A landscape with many valleys, sampled at points; each row gives a point and its height.
From any point a ball rolls to the lowest of the 2 points nearest to it. It stops when none of these is lower. Distance is the straight distance between rows; heights are no part of it.
Z598: [ 82 114 152 147  74 146 155 161 125 167 111 141 143  80 151 103  84 115
 105 153 164  94 134 136 148 168 126]  h=773
Z473: [128 181 147  58 133 143  88  86 115 124 127 110 106 143 107 119 165 101
 130 146 109 103 146 142  97  95 176]  h=754
Z623: [ 97 140 148 125 145 178  55 150 117 136 133  56 133 132 156 156 120 117
 122 170 133 117  84 107  92 101 131]  h=232
Z80: [ 90 150 154 170  99 167  87 157 155  61 104 149 152 118 133 171 116 107
 171 146 156  91 102 133 128 140 138]  h=818
Z615: [151  90 101 114 174 126 125 171 175 131 110  99 148 149 178 152 124  81
 140 130  89 157 134  84  91  85  58]  h=858
Z599: [161  88  73 132 113 121 131 126 158 143 147 132 144 140  76 185 104 166
 112  82  95 166 153 143 140 155 118]  h=176
Z173: [ 82 104 151  92  70 153 118 107 141 158 118 167 111 134  96 127 122 163
 145 159 166 119 137 115 177 149 161]  h=626
Z328: [106 167 161 138 139 100 104  64  86 114 126 134 102 111 120 109 115 159
 139 159 178 118 110 153 149 109 162]  h=670
Z780: [182 111  84 201 198  88 109 117 114 109  82 114 116 141  93 140 125 128
 135  89 132 197 130  81 125 135 142]  h=463
Z122: [114 120 103 132 120 185  81 193 150 164 177 113 134 112 113 188 135 172
 119  81 125 168  97 163 129 129 109]  h=471
Z811: [137 139 153 128 110 136  97 109 112 122 205 115 122  98 125 126 143 150
 144 127 177 136 111 176  93 119 121]  h=277
Z370: [135 132 146 123  85 128 120 121  98 114 163 115 170 159 104 124 124 124
  74 147  68 146 155 101  90 135 160]  h=828
Z958: [141 143 144 106 133 120 179  98 157 100 180 123 123 155 162 121 123 128
 166 137 140  73 155 137  68 152  97]  h=401
Z357: [ 88 177 135 125 153 197  72 156  88 168 120  96 127 138 129 141 116 140
 114 128 125 114 102  90  97 116 150]  h=267
Z683: [103 134 122 130 160 140  97 163  87 183 114 136  94  89 150  94 106 160
  99 136 114 169  97 113 164 109 116]  h=478
Z689: [146  90 112 195 128  83 183 102 161 103 122 136 147 103 159 135 133 101
 145 134 146 129 103 148 176 120 112]  h=887
Z13: [144 136 117 130 122 108 125 114 128 128  89 116 148 112 119 137 130 102
  78 135  99 157 113 135 123 107 128]  h=660
Z827: [143 113 128 100 140 110 127 106 121 132  88 131 146 170  93 131  69 129
 137  91  93 115 197 128 111 152 110]  h=882
Z208: [113  88 134 102 131 134  74 157 105 197 116  82  72 131 100 143 114 187
 108 137 115 162  80  95 165 101 137]  h=709
Z377: [138 161 148  82 168 153  75  95 128 127 136 118  93 166 149 154 134 137
 155 149  95  91 137 115  91 104 144]  h=767
Z96: [155  94 112 128 128 119 144 125 177  95 180 164 103 144 110 167 126 182
 163 106 128 111 148 157 122 165  76]  h=589
Z592: [ 87  95 156  63  48 155 133 112 162 141 120 155 145 163  67 141 142 130
 129 160 121 122 150 117 152 145 142]  h=642
Z381: [141 112 137 190 179  60 108 101 125 119 155 129 120 150 165 104  94 147
 162 105 125 115 161 131 114 130  77]  h=442
Z203: [144 106 100 199 132 125 156 136 132 110 134 125 170 158 124 143 108 102
  68 137  96 145 124  75 122 175 145]  h=454
Z759: [115 127 142 156 144 142  70 169 135 121 137 101 132 125 166 150 117 116
 128 172 105 159 118 103 108  88  80]  h=289
Z119: [136 117  96  90 143 128 203 166 121  62 108 132 141 169 107  90 129  48
 122  91 121 123 165 109 129 147  91]  h=625
Z983: [137 141  93 217 157  92 153  97 149  82 133 151 120 104 150 118 122 149
 157 130 166  99 108 136 143 126 133]  h=863
Z419: [180 112 124 143 108  88  93 150 112 144 131 103 148  82 136 123 142 116
  70 117  83 201 137 144 133 100 117]  h=632
Z813: [126 127 153 119 154 174 138 146 119 171 212 120  63 127 158 114 125 168
 131 153 105 106 143  72 111 149 154]  h=427
Z158: [101 138 173 138  58 144  80 114 115 114 120 107 193 145  94 161 124 115
 130 179 158 161 115 153 127 117 165]  h=296
Z292: [169 110 101  87 201 107 116 102 152 176 102 109  89 143 122 130 107 144
 126 111  83 126 161  67  80  93  97]  h=880
Z542: [101 103 152 186 111 116 153 105 161 144 144 116 125 155 176 167  81 142
 129 174 120  72 103  89 155 159 127]  h=914
Z12: [139 117  87 204 180  91 157  85 160 103 106 137 117 156 147 159 100 145
 138 135 137  99  95  89 163 127 120]  h=841
Z217: [ 83 109 151 143  94 150 113 115 132 138 115 139  94 130 141 161 100 178
 196 156 197  53 114 107 179 140 170]  h=583
Z722: [125 115 114  92  99 190  97 175 137 113 149 152  97  95  83 126 179 114
 119 145 193 123 109 142 111 145 108]  h=391
Z644: [156 131 158  83 145 109 120  68 150 123 144 117  88 184 148 132 148 129
 152 166  77 101 139 112  91 119 107]  h=777
Z299: [ 95  82 114 152  66 166 120 167 148 183 135  85 134 113 128 165 138 115
  60 157 122 144  94 120 156 134 128]  h=741
Z624: [157 153 127  85 147 113 121 125  99 188 148  84 115 141  93 157 140 193
 118  69  85 151  99 146 116 108 183]  h=656
Z198: [129 148 122 169 172 129  70 168 109 148 145  99 167 135 155 162  91 176
 142  58 104 157 112 155 119 113 114]  h=85
Z378: [111  85 167 163  74 150  74 170 126 130 170 123 138 101 142 147 130 113
 152 166 167 148 121 152 157 135  97]  h=464
Z68: [137 172 185 121 121 101 145  44 115 161 161 118 110 141 134 108 135 123
 147 152 119 121 147 146 132 106 213]  h=638
Z989: [ 91 117 118 133  87 142  59 177  83 158 140  88 152 119 111 143 116 147
 146 144 224  86  65 132 117 139 211]  h=236
Z584: [130 126 144 137 102 148 111 138 103 109 212 147 128 129  80 152 116 198
 138 123 150 169 113 153 144 166 152]  h=531
Z115: [164  80 111 126 146 111 135 132 164 119 170 163 122 159 133 136 123 141
 141  88 108 141 202 145 105 170  67]  h=611
Z959: [147  99  87 107 195 110 132 175 130  93  55 144 103 141 125  87 128  85
 134 133 108 156 147  98 144 110  62]  h=214
Z879: [135 127  95 143 170 133 132 139 117 124 156 157 122 144 123 107 110 143
 110 110  97 139 160  79 115 175 132]  h=527
Z956: [149 115  84 144 165 120 192 137 134  69  62 133 152 155  96 106 134  42
 126 118 117 119 148  96 121 160 115]  h=595
Z170: [114 113 145 160 106 127  95 136 105 132 157 121 130 120 126 145 108 154
 116 150 135 166 111 148 171 145 133]  h=498
Z155: [ 85 139 166  88  83 125 208 131 133 105 112 113 197 176 150 124  94 105
 154 115 139  84 156 136 143 133 120]  h=781
Z88: [182 133  75 172 192 102 109 107 143 100 110 100 130 124 127 157 141 122
 108 121 128 187  97 104 125 100 130]  h=406
Z875: [112 177 162 146 159 115 117  93  57 142 123 134  73  97 157  67 141 130
 144 162 175 108 102 128 153 107 179]  h=649
Z382: [ 91 157 171 169  91 133 162 152 138  68  87 158 169 137 145 134 102 117
 188 165 169  70 113 144 135 140 133]  h=803
Z711: [154 128  69 112 167 132 123 125 132 119  95 156  97  93  92 109 168 130
  95 103 133 167 104 126 156 118 111]  h=358
Z125: [129 163 127 155 214  99 100 145  56 163 101  98 134 117 140  92 108 170
 109 101 107 177  87 104 123 101 153]  h=379
Z929: [ 83 124 134 130  90 188  80 196  96 168 146 128 111 116 111 124 104 145
 141 141 187  83 120 103 116 160 150]  h=407
Z284: [128 143 175 140 114  50 148  45 117 127 134 154 169 159 133  89  94 148
 154 124 147 127 171 166 151 132 150]  h=596
Z489: [132 127 134  44 111 137 169 142 107 114 123 157 109 145 108  68 149  91
 102 170  98 119 165 128 112 138  84]  h=664
Z510: [125 128 151 106  66 158 132 129 134 104 147 130 160 161 109 133 145  97
  85 190 104 119 144 121  96 135 126]  h=816
Z610: [110 128 159  52  71 156 132  96 155 163 112 118 118 161  90 136 152 129
 110 169 102 120 159 103 135 116 193]  h=657
Z428: [ 93 134 140  73 134 146 110 141  97 130 103 170 139 119 108  80 118 131
 112 119 101 116 176 136 136 145 123]  h=662
Z916: [147 150 138 177 123 124 119 121 140  88 184 124 144 113 142 135 135 122
 122 139 145 133 146 151  91 146 115]  h=297
Z715: [111  95 138 195  99 100 170 108 164  92 118 121 160 149 151 159 101 105
 142 163 131 102 110 133 168 153 110]  h=903
Z481: [168 124 116 118 111 104 121 110 106 100 130 142 145 166  52 106 133 129
  68 129  75 163 181  90  69 150 162]  h=840
Z474: [105 164 136 142 175 144  86 167  75 165 113  80 166 146 134 129 101 152
 113 112  73 154  98  85 106 108 160]  h=322
Z721: [136 124 100 187 152 120 155 137 143  97  88 119 155 139 176 124 110  65
  92 169  97 132 115  71 131 132 121]  h=398
Z322: [124 129 165 158 112 110 146  76 114 175 161  93 102 129 166 130 106 144
 148 146 126 109 110 119 137 124 196]  h=609
Z431: [162 142 126 110 205  85 121 110  84 157 171 137  55 142 117  85 127 195
 153  96  98 158 129 107 159 137 177]  h=912
Z904: [ 97 149 130 146 108 182 125 163 127 134 115  97 151 106 142 121 160  68
  72 176 121 123 119 122  98 137 115]  h=694
Z948: [134 115 150 115  73 145 140 105 166  64 140 122 138 143 110 152 184  80
 132 176 149 161  95 157 121 113 124]  h=738
Z183: [115 151 182  85 110 113 168  85 159 101 165  93 125 155 175 129 130 131
 204 127 164  75 134 149  73  99 120]  h=440
Z6: [182  85  97 132 118 117 113 152 157 128 126 151 152 121 124 191 161  95
 144 103  72 184 141 143 150  98 108]  h=337
Z662: [106 149  95  82 173 165 153 132 144 114  75 119 114 142 136 128 171  81
 114 115 120  87 106 109  99 113  99]  h=731
Z891: [151 104 110 195 116  96 154 142 135 151 177 111 153  83 170 121 137 126
  81  72 126 161 145 162 124 137 111]  h=326
Z126: [103 148 181  80  90 154  55 102  84 132 116 110 125 156  91 120 113 137
 147 173 134 133 138 123 142 121 156]  h=163
Z28: [111 158 145 110 182 154 109 129  75 173 119 137  48  90 138  56 138 126
 138 168 148 116 137 104 157 111 170]  h=618
Z658: [191 101  84 157 151  62 128 114 128 152 118  96 132 141  80 130  93 169
  84  79 109 187 151 122 111 131 159]  h=636
Z123: [126  98 158 165 150  77 117  87 121 135 189 146 130 167 166 124  67 180
 175 107 113  95 184 134 119 145 111]  h=405
Z449: [138 122 134 107 138 123 131 166 170  99 135 100 156 156 165 154 130  84
 149 119  88 116 147 124  87 120  55]  h=850
Z806: [154 129 125 191 120 122  72 158 102 128 155 125 177 104 156 179 121 127
 146  84  95 170 134 143 122 104 110]  h=170
Z493: [112 124 152  98 106 161 110 179 145  82 147 113 135 143 153 165 163  96
 167 150 128 100 128 142 107 111  70]  h=842
Z289: [119 195 146 176 109 146 124 129 111 107 125 122 177  89 160 135 100 138
 141 109 149  80 136 162  60 146 152]  h=434
Z366: [119 112 120 146 139 153 146 137 145 151 143 135 114 125 161 131  99 145
 100 140  98 111 148  92 123 157 107]  h=555
Z383: [ 84 180 158 148  91 166 104 146 102 157  95  96 174 112 135 144 106 126
 120 117 157  71 121 144  79 133 161]  h=387
Z824: [120 132  78  83 128 156 151 140 118 135 108 188  99  79  77 107 174 121
  77 107 147 151 125 153 168 145 126]  h=422
Z60: [ 89  77 132 101 110 157 115 121 144 150  96 157  69 117 108 133 134 164
 178 147 198  68 110 120 190 156 152]  h=606
Z573: [124 126 132 181 150 106 113 147 133 118 113 116 134 130 190 116 126  96
 115 194 103 154 107  95 146 105  92]  h=341
Z136: [187  99 110 178 109  62 116 125 133 107 112 112 154 132  86 145 107 118
 104 108 101 206 150 125 138 138 148]  h=610
Z786: [109 159 212  66  68 101 150  70 146 160 147 117 173 178 148 106 121 114
 153 139 136 117 158 165 122  98 123]  h=682
Z506: [159 107 137  19  96 111 146  71 187 105  94  92 116 169  92 153 188 116
 117 137 108 130 111 126  99  80 135]  h=695
Z774: [122 130 137 133  61 141 166 100 143 148 153 166 118  81 102  98 131 164
 137 140 207 104 111 155 138 160 176]  h=470
Z893: [114 135 114 101 146 159  67 158 111 158 100 105 103 147  77 169 124 191
 127 101 120 151  68 107 152 114 150]  h=693
Z505: [ 91  86 156 130  90 161  96 121 130 163 152 113  92 139 146 163 123 134
 139 178 171  73 100  98 143 142 157]  h=607
Z23: [163 105  85 169 149 116 216 159 165 122 144 148 172 100 156 136 152  66
 151  74 142 117 145 153 116 153  98]  h=931
Z397: [133 160 141 109 131 143 107 126  88 137 181 108 146 137  95 140 127 162
 106  99 106 163 111 151  88 131 173]  h=633
Z932: [101 138 168 106  98 179  69 128  87 155 163  93 106 149 107 136 131 134
 142 157 145 104 142  97 109 132 200]  h=90
Z969: [130 139  97 163 176 158  88 150 160 136 121  99 163 150 154 190  99 148
 122  84  90 151 115 113 117 111 105]  h=160
Z130: [142 118 153 135 102 101 141 154 127 103 110 123 167 108 155 155 169  76
 168 144 129 149 103 173 159  74  96]  h=439
Z151: [125 100 169 163 140  42 142 119 112  91 145 130 135 152 164  77  99 132
 165 131 136 131 182 181 140 128  73]  h=482
Z30: [120 172 191 110  98 120 132  88 142  80 152  87 147 138 155 119 151 103
 173 144 174  91 104 180  73  98 107]  h=476
Z678: [127 136 113  55  91 140 122 125 128 139 102 137 154 148  63 126 144 120
  71 134  60 116 186 108  96 116 131]  h=865
Z412: [100 168 128  83 132 151 100 161  67 191 101 115  94 103  90  98 128 160
  95 133  92 138 132  96 128 114 175]  h=541
Z632: [159 117 113  65 139 132 106 118 128 137 109 162 132 172  64 138 118 155
 105  85  69 124 198 115  93 146 132]  h=874
Z777: [ 96 153 116 103 155 183 112 183  62 193 140 128  95  93 100  80 158 138
  78 117 135 132 113  88 130 142 156]  h=510
Z758: [181 104  96 160 114  92 211 105 183 100 158 141 156 139 121 141 146  90
 137  91 141 132 146 163 107 164 112]  h=916
Z263: [131 143 108 108 171 127 107 169  97 189 128 105 122 127  90 164 117 208
 124  69 101 181  70 140 138  97 142]  h=676
Z386: [164  95  97  92 166 109 156 132 177 160  80 106 108 134 145 135 128 101
 102 123  91 136 126  73 118  91  80]  h=869
Z727: [123  99 110 156  97 136 175 130 148 147 123 168 108 100 134 121 126 149
  84 142 141 126 113 123 190 172 131]  h=349
Z752: [101 121 150 131 120 101 162  99 146 156 140 134 123 113 160 121 107 150
 145 134 147  84 129 161 146 126 100]  h=699
Z42: [ 97 128 188  72  78 157 159 129 129 104 149 116 139 165 150 111 124  89
 140 189 124  86 142 117  92 132 107]  h=805
Z293: [ 98 115 172 164 122 106 176 116 131 156 126 115 115 110 199  91 102 117
 121 179 131  84 114 123 149 118 100]  h=677
Z134: [141 103  96 141 184 104 163 182 130  74  99 192 109 136 143  71 154  84
 153 137 136 143 142 100 162 135  79]  h=106
Z572: [ 93 107 142 140  64 133 180 116 161 137 105 159 114 111 131 145  94 180
 178 135 178  52 121 139 166 155 142]  h=556
Z691: [112 153 128 135 204 148 126 163  75 160 122 103 113 119 136  86 131 171
 114 137 129 171  63  74 146 109 157]  h=430
Z627: [ 77 154 169 133  60 160  96 130 113 169 128 114 191 136 126 140  97 112
 111 146 137 115 144 156 108 138 153]  h=347
Z515: [174  91 109 187 169  71 124  85 151 111 122  85 101 177 150 127 106 121
 131 157 106 163 125  73  94 114  95]  h=804
Z454: [162 112  98 188 131 103 169  87 159  87 169 149 146 142 107 147 119 142
 137 113 150 133 147 129 116 186 148]  h=900
Z242: [156 133  92 202 118 120 168 127 135 142 168 109 170 100 147 155 140 117
  66 105 128 155  89 131 117 145 151]  h=399
Z917: [159  78 130 124  86  97 134 143 134 125 110 144 190 121 136 175 159  84
 163  94  98 153 120 169 160  95 112]  h=388
Z690: [122  81 112 134  91 147 179 163 194 129 133 146 139 128 149 182 129 126
 132 117 120 104 117 128 165 146  82]  h=179
Z448: [154 102 161 129  83  94 104 113 114 152 151  96 128  92 149 121 149 106
  96 144 115 199 123 183 140  93  94]  h=608
Z997: [157  99  73 112 145 139 109 144 190 108 100 137 127 153 108 198 139 112
 147  88  90 149 132 121 125 106  89]  h=281
Z521: [115 152 143  96 113 138 119 122  63 163 139 124  97 115  76  86 136 150
 111 126 112 147 136 137 140 120 207]  h=571
Z391: [109 122 173 148 131  64 117 106 106  80 124 146 160 132 156 113 101 128
 172 139 140 130 134 190 160  94  97]  h=519
Z276: [117 157  91  89 136 174 135 146  88 144 128 176 101  89  73  76 146 147
  68 106 122 137 142 119 143 159 159]  h=469
Z748: [107 167 103 117 143 193 137 158 161 121  96 123 155 135 145 141 158  74
  84 149  97  99 104  92  93 118 109]  h=712
Z613: [152 142 138 115 123  83 121 119 115  54  86 139 158 130 112 130 149  72
 180 136 123 165 101 170 162  81 115]  h=492
Z953: [140  97  91 143 159 103 192 165 134 144  83 140 133 111 169  90 134  78
 121  94 102 143 140 130 161 132  66]  h=441
Z161: [123 144 159 127  80 122 188 108 146 145 130 198 105 100 138  83 109 177
 171 132 183  80 144 142 163 164 166]  h=517
Z209: [138 152 146 143 182 132 115 123 129 143 208 127 101 139 171 118 104 174
 153 123  93 109 155  84  91 137 147]  h=394
Z737: [156  89  83 210 209  73 135  75 153 130 114 107 100 153 148 132  93 154
 142 144 128 162 117  76 149 120 112]  h=820
Z967: [121 155 109 142 156 158  77 155 111 134 102 147 131  53 141 133 142 133
 138  73 158 150 117 179 153 108 105]  h=554
Z519: [132  78  85 126 107 128 157 123 186 167 137 149 127 130 122 183 110 159
 116  97  92 126 127 130 170 158  99]  h=92
Z666: [148 153 123 124 142 160 105 145  97 119 183 119 169 155 124 119 122 134
  80 108  69 130 176  99  41 148 142]  h=838
Z211: [148 143 105 186 139  89 175  89 151  91 157 179 116 109 122 119 109 169
 140  86 174 113 126 154 132 171 155]  h=884
Z343: [ 98 149 138 136 125 166 130 146 105 180 118  77 139  81 179  82 136  85
  83 173 142 121 100 119  93 114 107]  h=672
Z221: [ 92 157 122 161 102 166  84 178 110 156  96  83 131 107 122 149 108 169
 183 113 213  64  65 112  92 137 207]  h=310
Z971: [142 118 106 166 151 143 176 135 186  85 136 116 119 121 182 133 158  83
 115 184 136 129  69  93 122 124  83]  h=867
Z129: [ 73  96 149 147  65 156  58 177 121 135 142 143 133 107 121 135  95 141
 160 159 188 109 138 127 150 154 112]  h=437
Z121: [ 79 149 104  54 132 166 172 168 136  88  68  92 134 143 159 140 160  79
 136  81 137  88 111 134 127 102  92]  h=750
Z853: [113  97 116 154  76 138 169 127 126 154 139 155 117  77 109 116 138 140
 104 160 211 130 100 139 187 166 159]  h=413
Z985: [ 92 127 111 133 105 179  81 184 117 188 110 100 115  91 142 115 119 131
 150 115 213  67  98 117  83 137 150]  h=370
Z970: [199  84  99 102 140  73 136  78 131 157 154 114 105 151  93 113 129 152
  93 102 100 163 164 134  91 147 135]  h=661
Z52: [137 103 139  94 140 145 104 115 124 182 200 118  59 120 146 122 129 185
 140 128 132 112 138 115 139 127 126]  h=458
Z327: [120 165 106  69 111 131 185  83 133 111  64 132 148 146  89 119 164  78
  95 143 119 108 111 124 114 140 163]  h=713
Z840: [125 167 151 133 102 182 129 146 103 125 188 144 152 133 113 111 120 158
 116 118 113  98 169 106  59 174 170]  h=849
Z801: [125 156 164 163 144  38 109  65  75 100  91 132 156 135 158  89 102 135
 150 123 145 135 162 161 149 103 129]  h=558
Z596: [146 121 109 129 136 164 127 128 149 111 185 164  89 109 108 153 128 191
 129 101 142 132 113 131 122 162 128]  h=562
Z803: [114 174 196  82 101 106 139  72 131 172 154 115 131 143 149  81 154  95
 166 159 147 144 150 161 125  93 174]  h=663
Z740: [113 166 121 101 112 127 149  94 123 150  64 121 165 121 100 134 154 102
  75 120 111 127 104 150 126 109 169]  h=687
Z981: [ 93 120 155 102 102 150  41 146  81 171 178  85 137 142  96 122 122 136
 164 147 201 103 115 133 112 125 208]  h=164
Z888: [123 167  93 133 134 152 167 132 136  93  99 153 165 120 135 130 134  96
 118  98 143  83 126 143  91 149 134]  h=764
Z645: [ 87 133 167  62  66 138 192 151 139  63 132 100 143 176 180 122 116 104
 176 145 144  67 124 118 118 127 104]  h=794
Z157: [125 139  85 117 117 161  94 157 129 158 132 126 144  87  89 182 155 149
  94  52 116 166 119 174 148 108 118]  h=503
Z5: [157  89 127 119 152  80 132  84 147 108 122 120 100 175 126 134 117 112
 142 149  98 147 148 107 115 113  87]  h=789
Z340: [126 123 136 141 140 114 129 168 106  70 130 183 113  96 145  61 148  93
 134 153 140 146 155 132 149 147  87]  h=223
Z549: [153 103 114 143 105 146 110 144 154  87 145 135 124 105 107 162 183  88
 116 167 136 168  94 137 141 120 120]  h=758
Z863: [118 138 166  79 102 109 150  72 141 156 123 119 125 143 144 125 120 141
 148 129 123 117 139 184 134 102 106]  h=700
Z372: [160 109  88 171 116 116 127 168 146 132 188 132 176 123 109 168  99 153
 102  51 102 174 164 153 115 158 130]  h=244
Z558: [152 113 116  84 141  94  98  85 163 132 116 126 105 140 101 162 123 178
 149 103 114 145 123 151 148  94  99]  h=514
Z89: [ 75 156 137  50  94 147 199 146 125  77  78 105 169 156 139 134 122 104
 162  74 152  84 135 128 151 112 134]  h=768
Z432: [117 113  96  31 104 124 187 168 121  78 106 153 132 147  90  91 148  77
 126 108  99 140 157 148 143 143  97]  h=648
Z747: [161 108 120 123 179  64 132  66 106 176 157 136  62 129 136  83 120 185
 116 100 105 139 167 119 151 127 142]  h=901
Z430: [115 153 158 149 104  93 152  29 127 142 131 145 142 130 114 112 119 157
 144 136 176 128 108 164 171 123 179]  h=634
Z146: [147 118 128  68 130 127 112  76 156 161 164 134  85 141 124 164 122 194
 147 100 107 109 149 144 133 119 130]  h=487
Z870: [162 114 115 101 145 143 106 147 128  89 169 162 115 159 124 123 137 129
 131 124  90 148 186 130  92 143  68]  h=627
Z622: [ 97 121 140 133 150 137 110 175 111 171 126 159 107  68 171  92  97 164
 136  92 131 116 149 171 167 118  58]  h=520
Z807: [135 137  76 153 123 152 140 152 135 151 128 118 163  80 121 171 148 110
  78  80 117 144  99 164 147 131 139]  h=462
Z708: [148 128 111 119 196  98 116 105 123 175 127 124  73 131 136 111  88 172
 128  89 105 124 148  99 143 114 102]  h=890
Z186: [137 161 102 144 160 155 174 151 137  93 107 186 124 108 133  87 115 132
 140 106 147  75 146 110 107 168 130]  h=785
Z782: [158 151 130 123 207 127  87 112  89 110 151 142  70 166 120  97 113 174
 142 133 101 135 135  69 138 129 178]  h=923
Z375: [157 112 132 184 114  50 117 104 112  99 103 137 182 142 124 139 128 102
 152 115 127 185 155 171 147 127 129]  h=574
Z436: [136 101 143 113 131  97 106 116 126 144 121 108  97  90 144 116 138 128
 127 148 121 158 116 171 156  81  72]  h=579
Z776: [131 145 165 112  80 115  85  90 119  82 116 140 151 161  78 142 130 139
 142 177 137 166 129 141 142 113 149]  h=234
Z195: [129 110 126  88 148  82 128 101 150 102 120 145  90 136 133 125 134 141
 174 145 141 140 110 173 174  89  82]  h=547
Z189: [117 129 144 148 107 111 161 146 110  86 105 164 157 122 142  90 116  87
 114 157 127 121 140 139 152 149 118]  h=308
Z485: [ 71 140 179 143  61 150 160 161 119 129  82 151 156 118 140  99 103 131
 161 151 168  57 155 136 142 168 133]  h=787
Z841: [175 146  69 181 170 142 162 133 167  74 120 188 129  89 130 148 158 103
 152 102 166 124 111 123 124 139 132]  h=827
Z816: [113  78 106 132 107 146 106 151 151 189 134  71 108 111 121 167 128 168
  84 135 112 169  77  95 166 107 114]  h=725
Z306: [146 134  72 165 192 130 156 107 118 105  53 142 129 146  85 129 110  87
 105  93 115 128 149  89 118 167 145]  h=553
Z73: [113 159 165 108 120 146 156 124 118 114 136 193  85  78 127  62 141 145
 147 140 175 104 166 149 138 162 143]  h=559
Z222: [148 154 157 159 130 114 127 101 133 120 194 121 124 140 156 133 110 162
 149 133 132  93 147 125  71 137 145]  h=353
Z172: [159 140  80 149 156 145 186 146 176  73 134 152 131 112 157 151 181  57
 151 129 137 125  88 111 124 133 112]  h=848
Z700: [142 174 141 114 151 116 143 129  72 164 192 123 109 134  68  96 160 172
 115 100 119 166 118 150 110 144 212]  h=605
Z389: [162 113  94 202 194 108 138 111 146 101  46 118 126 157  97 153 117  82
 146 112 130 156 133  83 127 145 122]  h=509
Z833: [148 128 133  33  93 116 138  82 163 127  70 123 103 156  76 140 164 123
  93 155  93 118 140  91 125  87 185]  h=675
Z639: [118 106  91 121 105 182  78 184 130 148 179 117 116 100  79 154 169 145
 115 109 193 158  89 143 130 141 136]  h=435
Z998: [100 140 161 146 109 154  66 168 122  83 120 135 152 125 153 173 146  86
 179 168 163 121 103 152 119  97 111]  h=830
Z480: [119  84 115 132  97 106 198 154 137 127 116 153 161 106 147  96 131  76
  99 131  94 133 144 139 174 160 101]  h=378
Z821: [108 159 124 129 136 138  87 148  80 161  83 105 127  72 129 116 123 144
  92  89 131 164 107 155 150  87 127]  h=518
Z684: [112 139 139 139 121 132 150 119  98 179 147 109 127 128 154 119  94 142
 109 136  92 104 131 100 144 148 164]  h=580
Z266: [122 145 145  70 119 138 112 161 110  86 118 151 139 132 111  97 143 111
 126 138 110 137 162 149 104 130  73]  h=644
Z287: [109 131 143 152 134 151  81 191  97 152 119 154 130  67 173 113 120 122
 138 107 128 162 144 157 166  97  82]  h=545
Z861: [ 94 137 176 134 109 117 134  98  93 184 104  76 116 108 186  86 135  95
 102 186 149 107 107 118 124 104 124]  h=650
Z244: [126 125 146 104 117 149  71 134 109 103 161 148  84  91 110 112 159 138
 126 162 180 148 111 145 125 118 105]  h=342
Z680: [ 96 103  99 123 103 182 195 161 165 145  97 150 130 102 135 141 145 103
  98 141 133  99  98 115 165 162 116]  h=269
Z677: [153 121 122 166 155 106  71 121 147 114 185 109 111 129 140 176 142 151
 155 124 120 171  97 143 133  93  94]  h=262
Z339: [ 92 110 165  87 106 159 131 113 131 165 119 100  98 123 161 115 148 100
 124 180 160  83 112 115 136 132 121]  h=628
Z426: [161 114 131 132 127  62 135 116 141  82  56 141 183 160  87 152 109  82
 176 108 124 169 145 170 171 102 129]  h=537
Z100: [119 187 180 149 130 123 122 134 111  72 123 115 158 111 162 111 112 116
 183 122 164  79 122 176  60 109 122]  h=477
Z548: [122 131  82 122 166 174 114 158 177 135 106 142 157 144 114 182 118 134
 119  95  78 124 153 104 105 127 105]  h=224
Z114: [122 106 111 139 185 105 140 160 122 143  92 161 132 101 164  88 108 130
 137  75 120 136 166 149 156 125  75]  h=485
Z33: [115 140 115 102 103 139 212 112 148 103  93 151 132 143 112 112 146 100
 122 133 147  61 119 121 118 152 156]  h=739
Z112: [124 119 124  71 100 112 154 111 171  72  94  89 143 166 113 157 195  84
 127 163 118 142  80 151 113  87 114]  h=716
Z810: [110 182 138 109 159 136 124  84 126 157  66  93 130 113 143 147 148 105
 115 103 111  87 104 141 130  98 148]  h=714
Z160: [110 107 139 174  70 168 148 174 134 188 158 105 155  95 155 137 109 136
  78 140 139 121 113 118 129 160 137]  h=757
Z92: [158 103  93 174 158 123 111 137 112 104 158 125 148 160  94 140 112 142
  93  97  81 183 145  79  97 165 141]  h=497
Z167: [172 114 105 172 173  75 100  75 159  84 123 115  97 146 138 164 149 135
 149 129 130 158  88 137 145  84 109]  h=336
Z492: [154 122  97  91  95 123 127 152 108 137 103 147 138 126  43 106 131 147
  43 119  90 164 169  96 119 126 158]  h=854
Z725: [144 150  73 151 185 144 146 114 139  70 117 178 108 126 111 145 133 135
 143 109 148  99 114 107 130 166 156]  h=806
Z437: [106 169 159  98 154 142 104 117  69 125 130 181  65 105 122  48 138 121
 142 152 139 104 170 115 127 144 173]  h=591
Z27: [148 195 129 100 179 111 102  68  99 135  89  99 106 130 136 111 142 112
 126 115 105 113 121 140 103  92 185]  h=736
Z420: [150 130 113 143 166 107 164 110 153 107 163 124 111 131 168 106 142  88
 103 146 116 131 106 125  92 112  99]  h=885
Z528: [167 105  82  83 183 130 114 144 143 101 103 165  68 118 110  93 167 104
 122 126 107 153 135  98 144 112  64]  h=284

Where does a ball stop that starts at each point below?
Z112 | Z519
Z737 | Z811
Z870 | Z932
Z658 | Z198
Z863 | Z623
Z339 | Z519
Z875 | Z519
Z448 | Z811
Z23 | Z811
Z431 | Z134
Z328 | Z811
Z485 | Z134
